Each row is a point on a landscape with many valleys, with its height.
From any point a ball takes the steepest step (drop divided by distance) to one of its 3 nearest points. It stops when none of these is lower. Distance is the straight distance between rows; heights are no part of it.
nofa: [ -9 -17  -3 -13  40  36  41  12]  h=352
vok: [-24  56 -11  -2   9   7  -1  18]  h=189
taz: [-47  70  26 -32  -2  -8   2  54]  h=398
gidoz: [  8  -2 -13  -4  25  18  17  -4]  h=434
seme: [ 24 -68  22  10 -27 -18 -22 -26]  h=627
runi: [ 22  23 -19   7 -16 -20 -29 -31]  h=388
vom: [ 27 -32  -2   1   2  -2   1 -21]  h=557
pusek: [ 34 -36   2   4 -14 -17 -17 -38]  h=579
dob: [ 17  34 -17  11 -19 -22 -28 -20]  h=334
Kufe: [  5  40 -19   7  -4 -10 -14  -5]  h=184
lil: [-11  58  -9   3  -8 -12 -16  15]  h=161
soru: [-29  33 -18 -13  38  37  26   8]  h=389
Lut: [ 24  10 -19   6  -8 -13 -17 -31]  h=254
Turak: [-22  59  -8  -2   1  -5  -6  24]  h=176
nelid: [ 26 -11 -12   2   2  -3  -4 -25]  h=580
sodi: [-35  23 -13 -14  43  43  33  11]  h=645
Reb: [  7 -33  -2  -3  24  20  31   9]  h=86
zovu: [ -2  -9  -4 -11  37  32  34   7]  h=446
Dubot: [ 14 -29   0  -3  20  14  23   2]  h=122
Bovim: [ 16 -70  19  16 -21 -11  -3  -5]  h=78
Moz: [ 29  12 -16   8 -23 -27 -37 -44]  h=125
Dud: [ 15  22 -20   3   3  -4  -6 -18]  h=198
nada: [ -9  51 -16   3  -1  -6  -9  10]  h=169
fel: [-54  71  17 -27   3   1   6  47]  h=112
zam: [-57  66   2 -18  14  16  13  34]  h=520
bitab: [ 25 -61  13   6 -14  -8  -1 -13]  h=170
dami: [-15 -78  20  45 -42 -11  -7   8]  h=255
laf: [-36  69  12 -16  -4  -6  -5  44]  h=418
limav: [  1 -61  14  16   1   7  28  24]  h=262
vanim: [ -4 -76  19  35 -30  -9   8  18]  h=339
sek: [  7  45 -16   7 -14 -18 -22  -5]  h=213
Vumur: [-22  66  18 -19 -13 -19 -12  46]  h=376
lafom: [ -6  60  -1  -1 -16 -25 -22  27]  h=240
Gimat: [-35  61  -9  -8  14  14   7  21]  h=229
Vofid: [ 16 -56  12   6   3   4  19   4]  h=259
venuf: [-61  56  -6 -18  28  35  25  21]  h=129
motov: [-28  63  44 -54  -4 -20  -6  60]  h=26
zem: [ 31 -31  -2   2  -3  -8  -7 -28]  h=567
gul: [-12 -72  17  35 -23  -4  15  24]  h=422
diru: [ 37 -37   5   2 -20 -18 -26 -46]  h=640
bevip: [ 28   5 -15   7 -17 -22 -32 -39]  h=321
zala: [ 16  26 -21   7  -5 -12 -15 -17]  h=208
Silol: [-29  49 -15  -5  23  23  15  14]  h=211
tufu: [ 30 -20  -6   4 -10 -16 -20 -38]  h=590
nisid: [  3 -74  20  24 -20  -7   9  11]  h=395
keles: [ -4  42 -19   2  12   8   1   2]  h=114
fefu: [ 27 -38   0   2   0  -2   8 -13]  h=519
sodo: [ 18 -29  -4  -3  13   8  15  -6]  h=299
nomo: [ 32 -54  14   5 -22 -17 -18 -34]  h=605
lilu: [  8 -47   8   4  12  12  26  13]  h=40
fil: [-19  63   2  -8 -12 -18 -16  33]  h=307
Sumuf: [-18  32 -18  -9  30  28  20   6]  h=287
tasug: [ 36 -51  15   2 -27 -25 -43 -54]  h=900
Gud: [  7 -77  25  23 -31 -16  -8  -4]  h=164
diri: [-51  32 -12 -22  47  51  40  12]  h=191
lomo: [ 21  -9 -11  -1  14   7   6 -13]  h=554
Melo: [ 33 -35  -1   2 -11 -10 -15 -33]  h=572
Viz: [  5 -66  15  17  -9  -1  18  15]  h=62
puli: [ 40 -27   3   2 -29 -27 -52 -62]  h=847
sevap: [-20   6 -11 -13  45  43  37  10]  h=843
netob: [-46  65   4 -16   7   7   3  36]  h=433
lifud: [-24  66  33 -36  -9 -20 -11  58]  h=224
Tozam: [ 29 -15  -9   1  -4  -7  -8 -31]  h=573
Malo: [ 31 -59  21   4 -25 -21 -31 -38]  h=705
piz: [ 18 -58  12   9  -6  -1  13   1]  h=454
zelip: [ -4 -79  26  37 -39 -15  -8   5]  h=218
Sizos: [-18  48 -19   0  14  14   5   8]  h=155
seso: [-51  47 -10 -17  36  40  30  16]  h=104
tar: [  5  27 -21   2   9   4  -1  -9]  h=165
kuva: [ 37 -25  -1   3 -22 -21 -38 -52]  h=774
zag: [  0 -37   4  -4  28  25  38  17]  h=102
tupi: [ -5  22 -18  -4  27  23  18  -1]  h=343

Call two points neighbours if one is among the 3 nearest of the other. Go from one point of each pair to the other, from neighbour to neighbour, staying as low as possible. Name the highest point that can't be avoided.
lil and fel | taz
motov and Moz | Vumur
Bovim and Viz | nisid
Moz and lil | Lut
lil and keles | nada
Viz and lilu | Vofid

For each start below, name the point where the ball stops.
Vumur | motov
Tozam | lilu
diru | lilu
vanim | Bovim
dami | Bovim
sodi | seso
Silol | keles
sodo | lilu
Gimat | keles
Dud | keles
